Points, in no order, along strands that fork and pass close to each other.
In the rows, zero is written as 128.
Points whose rows are less than 108 apart are linked; no others are. Some points are linked to none.
q_69: [144 168 173  86 119 161 106 121  91  96 149  98 114  76 161 116 194 139
 173 129 112 129 117  93  92 148 144 104 122 188  88]
q_352: [127 100 120  95  98 185 113  82 144  98 166 147 122 126 158 204 167 143
 101 174  92 120 139 130  98 182 131  99 129 142 120]
q_348: [144 145 143  86 127 165 112 112  62  86 126  87 138  66 141 147 161 135
 156 140 107 167 146  81  42 176 150  98 148 166  87]
q_264: [ 85 195 164  95 107 113 163 127 117 141 122 114 125 108 149  91 176  96
 182 126 149 179 141  94  81  58 104 123 118 173 159]
q_206: [ 76 180 123 140 123 103 171 160 130 141  69 134 183  90 129 170 129 124
  65 173 113 170 165  76 145 100 100 108 113  94 193]
q_217: [126 152 147 103 123 171 109  91  95  80 138 105 149  72 143 162 168 129
 138 163  82 153 142 103  58 174 145  79 137 185 115]
q_290: [150 102 140  86  79 112 101 106 101 118 111 138 113 137 159  68 117 134
 112  74 116 104 104 143 138  54 167  89 182  85 132]
q_211: [133  99 118 153 191 141  92 129 162 142 158 136 137 165  61 137  84  97
 125 113 144  78 107 170 118 181 113 120  87 143 107]
q_215: [151 101 130 176 162 116 110 180 140 128 184 105 121 147  64 137  81 108
 162 121 138  89 115 184 139 179 116 174 117 147 128]
q_144: [123  85  98 213 197 102 144 125 105 170  85 107 129 158  72 156  63 146
  92  98 165  40 158 160 111 178 135 155  97 100 134]
q_236: [134  91 128 179 180 122 115 167 145 146 183 113 119 177  38 143  76 103
 137 118 140  57 130 182 121 200 110 145 100 128 127]
q_972: [112  90  89 157 163 185  99  84 171 129 167 143 120 160  98 193 134 121
  76 142 149  80 151 165  93 211 114 130  87 125 109]
q_432: [138 108 118 103 135 167 124  83 116 110 121 151 146 118 127 139 126 116
 133 154 109 138 113 106 107 146 154 100 156 132  90]
q_517: [ 90 143 148  83 112 105 161 116 158 147 121 176 126 167 161  70 128 107
 127 112 153 146 119 110 145  67  90 109 104 107 149]
q_150: [175  57  67 131 119 135  59 105 166 103 127 126 134 100 102 169  93 150
  93  87 121 104 122 143  90 164 151 161 137  79 134]
q_706: [176 165 154 123 118 124 110 170 108 117 157  84  98  86 144 119 191 144
 182 124 125 131  99 113 129 140 148 173 134 173  86]
q_582: [121 154 125  99 127 128 129 108  53 104 115 105 152  79 121  90 124 102
 176 127 136 177 152 103  39 100 156 113 184 145 105]
q_637: [129 105 101 186 162  81 162 146 107 153  68 132 131 134 118 124  62 167
  80  97 151 113 144 122 174 107 123 170 117  69 154]
q_195: [111 141 136 101 123 118 143 109 114 121 124 154 136 135 135  71 123 104
 164 121 140 154 125 108 120  72 125 108 149 137 131]
q_450: [170  82  99 108  75 129  85 149 149 108 170 122  94 128 130 145 146 160
 146 110 115 116 109 155 132 171 140 198 146 110 115]
q_339: [110 121 141 134  98 157 126  99 162 116 154 145 106 143 168 178 161 140
  93 174 111  98 119 157 168 155 125  75  89 160 146]
q_229: [184 126 152  69  90 126  82 140 105  91 137 126 110 116 154  91 175 154
 165  87 100 117  74 120 109 145 153 134 139 148  76]
q_114: [159 118 124 105 125 156  93 118 144 107 164 135 121 117 122 152 154 134
 148 129 110 137 101 128 107 182 137 147 130 159  84]
q_316: [135  79  96 104 120 179 102  81 162 112 161 160 116 143 134 190 157 152
 101 155 131 114 139 116  95 185 126 117 120 113 108]
q_855: [146 119 141  91  94 101  96 118 136 133 130 154 124 153 147  49 119 124
 146  76 130 104  85 149 151  66 141 107 144 119 123]
q_267: [100 119 119 161 170 186 100 105 171 119 185 130 136 148  90 200 135 100
 104 157 129 102 142 177 117 201 113 122  82 164 122]
q_416: [142 113 127 121 139 113  98 113 170 167 149 153 129 177 129  85  94 117
 122  87 159  70  90 150 155 124 119  85 107 125 109]
q_364: [134  80  65 187 171 131 117  98 114 124  87 144 145 109  83 156  93 134
  93 146 137 117 140 129 108 155 150 150 161  77 115]
q_900: [124 115 139 116 137 142 111 131 170 168 156 153 121 186 136 128 118 127
 127 121 152  81  85 151 167 146 110  81  88 139  92]
q_795: [152 135 110 170 112  96 154 188 114 135 118 108 119 140 126 135 109 146
 140 152 107 170 130 135 165 108 138 192 178 112 136]
q_712: [156  86 106 104 152 150  88  87 139 108 115 150 142 123 105 129 104 115
 133 113 115 130 105 127 105 157 156 115 144 129  91]
q_279: [119 142 128 159 139 165 113 121 144 108 156 110 132 109 117 183 150 100
 142 174 109 144 121 151 124 167 129 126 109 189 128]
q_254: [148 133 129 132  96 120 139 175 107 126 139  94 100 124 148 144 158 157
 162 160  94 158 120 137 157 122 142 183 176 136 119]
q_289: [124 147 166  70 104 148 133 100 106 117 142 147 130 143 163  76 158 117
 162 134 118 142 112 115 130  91 137  91 140 158 104]
q_595: [ 99 131 102 173 193 108 167 118 118 170  51 160 170 135 104 112  79 127
  90 117 164 124 157 108 143 116 109 131  96  92 142]
q_33: [103 179 134 122 144 138 141 116  74 121 109  94 154  68 112 105 151  92
 181 145 152 174 162  98  34  99 147 107 161 172 112]
q_95: [104 162 125 112 109  84 161 137 112 129  93 139 138 131 132  66 105  91
 141 101 136 190 144 101 112  39 114 164 158 102 170]
q_994: [110 152 162 124 128 118 181 140 153 158 104 152 119 147 162 127 129 145
  85 135 129 136 136  99 202 100 102 114  91  90 155]
q_25: [103 147 124 130  90 112 172 144  74 113  83 141 147 117 161 172 155 170
  81 210  96 156 144  76 136  95 129  85 149  87 165]
q_445: [107 165 163 145 104 129 147 115 136 112 123 111 138 107 145 166 150 124
 136 180  92 157 132 140 149 121 128  89 124 179 169]
q_128: [ 83 169 124 122 140 102 165 149 146 154  83 133 163 123 104 110  92  90
 111 130 146 185 166  97 135  86  94 149 132  99 171]
q_149: [164  53  42 133 106 128  61 103 184 121 133 123 119 123 118 180 104 172
  92  69 157  75 145 136  74 175 148 154 114  62 143]
q_840: [112 140 150 134 108 144 141 105 144 116 140 137 125 129 157 170 150 144
 108 187  90 135 133 140 171 140 119  87 112 166 156]
q_703: [122  72  96 194 175 115 131 130 125 160 144 107  99 174  65 162  78 141
 104  91 172  21 171 164 102 201 111 146  93 107 123]
q_566: [ 94 161 124 118 129  78 166 162 143 154  92 146 142 129 127  98  95  98
  91 102 132 170 164  94 160  72  85 161 127  61 162]
q_19: [159  71 111 142 104 101 115 150 156 151 137 126  74 170 155 134 122 170
 104 100 145  72 101 159 178 136 146 143 141  84 122]
q_881: [102 120 105 157 194 133 147 106 126 146  82 156 172 134  89 106  81  98
 116 147 150 145 144 122 127 116 135 121 139 101 135]
q_434: [153  66  73 154 147 138  84 106 131  99 115 134 149  95  77 149  75 129
 102 120 114 132 124 142 101 158 157 166 165  94 122]
q_604: [ 96 166 167  80 112 122 171 123 152 138 118 152 131 156 175  98 137 115
 107 128 124 149 133 108 181  76  99 100  96 109 163]
q_480: [118 113 120 175 177  86 171 138 118 170  64 135 137 149 117 119  66 147
  90  78 167  90 152 119 161 131 108 147  85  84 149]
q_260: [107 135 152  99 111  78 130 132 162 143 140 159 129 177 138  43 114 104
 141  71 151 113 102 146 162  66  88 128 100 111 153]
q_960: [153 105 135 169 119  81 112 151 141 146 125 112 118 140 119  95  69 144
 104  66 142  79 111 170 196  66 133 140 118  85 166]
q_187: [126 138 123 118 105  87 157 115 112 114  84 154 127 147 144  70 104 119
 113  96 121 156 137 108 130  38 132 134 169  74 166]
q_513: [151 156 162 105  94 130 135 154 119 126 157 118 110 141 162 107 174 138
 167 138 111 138  90 138 173 113 126 133 125 158 104]
q_596: [171 150 147  96 113 124  94 150  95  89 142 105  98  76 147  77 179 147
 181  88 122 122  86 107 107 130 149 146 141 149  78]
q_764: [113 152 132 168 165 174 113 140 143 114 189 105 139 131  83 180 139  83
 139 162 119 121 119 184 110 195 108 139  83 194 122]
q_218: [157 147 148 119 100 131 127 163  91 113 143  82  91  87 163 139 191 153
 175 154  95 150 107 117 127 136 153 169 155 162 108]
q_392: [168 148 155  74 118 163 100 129  72  75 137  99 118  77 146 116 176 149
 163 124 107 151 119  85  70 172 146 115 134 158  80]
q_897: [125 140 107 151 144  84 179 169 109 154  63 156 142 132 133 115  90 144
  75 109 136 151 151  93 170  87 110 163 130  51 147]
q_720: [117  90  94 209 213 117 148 122 107 161  70 122 159 137  62 140  69 131
  88 125 157  84 159 153 125 164 134 157 110  92 135]
q_401: [130 124 139 114 120 100 106 135 161 156 146 159 121 175 136  60 109 112
 141  90 156  96  80 153 167  85 111 108 112 121 131]
q_315: [165 114  98 139 108 127  94 171 150 110 193 105  99 126 113 151 138 146
 167 107 121 116 104 165 125 186 120 216 126 144 106]
q_608: [168  64 101 130  84 119  87 147 165 128 162 128  85 143 141 143 126 165
 117  99 122  89  99 167 149 151 143 179 154  84 116]
q_556: [107 187 176 112  98 123 155 162 154 134 141  99 130 126 164 127 160 108
 150 133 109 166 130 135 192  97  98 120  93 163 172]
q_580: [153 119 167  46  94 159 106 118  81 111 132 130 124 133 173  80 164 142
 153 109  98 130 101 107 115 130 152  91 149 135  84]
q_833: [129  91 130 141 119 117 160 151 143 163 124 145  82 175 169 134 125 172
  97 131 149  89 116 147 192 128 125 142 120  92 122]
q_363: [116 163 138 136 133 141 146 134  99 125 115 105 153 102 125 136 136 112
 155 166 110 184 142 103 118  99 135 119 158 161 129]
q_367: [108 150 130 101 111 121 149 102  78 118 112 137 142 123 134  73 116 103
 160 138 134 177 137 106  78  79 140 111 181 130 129]
q_440: [140  88 104 162 147 109 123 112 139 155 107 152 121 144 134 122  89 155
  93  97 152  89 117 126 163 115 146 115 132  95 123]
q_693: [111  76 112 177 163 138 133 138 142 145 177 119 102 176  81 157  93 133
 108 131 166  57 162 164 121 193 109 152  98 114 122]
q_646: [123  85  75 123 142 187  96  88 179 114 162 153 119 142 102 205 148 132
  90 149 132 114 160 137  81 201 122 143  98 115 112]
q_9: [125 103  99 163 169 146 136 114 120 131 100 150 156 120  88 140  95 115
 108 172 134 144 144 120 116 143 145 129 155 108 119]
q_420: [114 183 138 132 150 146 139 126 112 136 113  93 157  74 106 137 157  98
 172 156 133 183 155 110  90 100 145 109 148 187 130]
q_804: [122 181 168 107 109 118 152 149 131 133 134 121 123 137 156 101 165 114
 173 129 129 157 120 125 162  90 119 132 119 167 143]
q_767: [132 130 138 135 118 110 186 159 137 161 102 139 106 169 165 128 126 162
  87 131 133 128 127 110 203 111 115 141 118  81 143]
q_311: [127 147 144 100 125 155 132  99  91 111 119 126 150 111 134 136 140 117
 147 161  98 163 137 102 109 120 145  81 159 149 112]
q_830: [125 116 162 102 106 152 131 117 160 137 149 148 113 174 162 133 152 143
 113 150 122  99  99 139 183 126 121  78 106 147 114]
q_153: [101 197 171 102 102 122 153 117 103 121 141  97 120  95 171  90 196 117
 175 140 138 158 139 103 100  77 117  95 121 186 146]
q_922: [138 121 121 119 102  91 131 106 109 128  85 159 126 135 151  72  93 132
 101  85 143 120 126 128 147  44 152 104 159  64 148]
q_14: [100 189 165 142  98 104 157 167 155 127 119  91 145  94 139 172 151 127
 129 143  96 176 155 144 164 116 108 113  96 178 191]
q_133: [122 190 178 107 117 140 128 130  93 114 145  86 102  68 156  93 202 134
 178 137 144 129 136  84  90 109 129  89 138 191 104]
q_618: [152  86 102 140 157 131  84 110 160 133 143 150 137 140  98 132  90 116
 119 103 138  96  95 147 126 157 141 121 129 128 100]
q_780: [ 69 167 125 156 158 119 162 154 146 160  80 119 191 100  96 150 106  93
  94 167 128 190 174 104 135 110 106 125 112 110 180]
q_623: [ 88 184 139 100 110 101 169 148 120 140 105 125 138 116 139  95 143  94
 165 130 138 193 149  94  96  45 110 148 148 136 160]
q_541: [154 108 118 157 141 121 108 168 139 122 183 104 109 128  98 148 116 120
 165 133 130 117 115 172 138 175 118 191 121 161 109]
q_691: [124 125 128 119 100 171 109  78 115  75 145 126 134  90 148 190 172 138
 110 181  66 137 144 130  87 182 134  92 139 176 126]

Follow the links from the first point to the second, and from the first to the third. Name the last point that the two ways share.
q_513, q_994, q_922 => q_401
q_604, q_187, q_14 => q_401
q_720, q_315, q_432 => q_236
q_582, q_450, q_144 => q_236

A fork is a point with three links. Follow the links from the first point to the second and name the forks in between, in order.
q_416, q_311 => q_401 > q_236
q_517, q_316 => q_401
q_432, q_855 => q_236 > q_401
q_582, q_215 => q_236

A fork is a point with three links, a tip a point with one. Leave the first point through the second and follow the links. Name the first fork or tip that comes.
q_316, q_352 => q_401
q_595, q_881 => q_149
q_289, q_195 => q_236
q_153, q_133 => q_279
q_150, q_434 => q_206

Name the points in between on the shortest way along the links from the first point to the second, in order.
q_596, q_712 => q_229 > q_580 > q_289 > q_195 > q_367 > q_582 > q_33 > q_420 > q_363 > q_311 > q_432
q_480, q_150 => q_595 > q_881 > q_9 > q_364 > q_434
q_595, q_780 => q_480 > q_637 > q_897 > q_566 > q_128
q_217, q_401 => q_348 > q_392 > q_69 > q_133 > q_153 > q_264 > q_623 > q_95 > q_187 > q_922 > q_290 > q_855
q_764, q_217 => q_267 > q_972 > q_646 > q_316 > q_352 > q_691
q_290, q_703 => q_855 > q_401 > q_260 > q_517 > q_604 > q_994 > q_767 > q_833 > q_19 > q_608 > q_450 > q_315 > q_541 > q_215 > q_236 > q_693
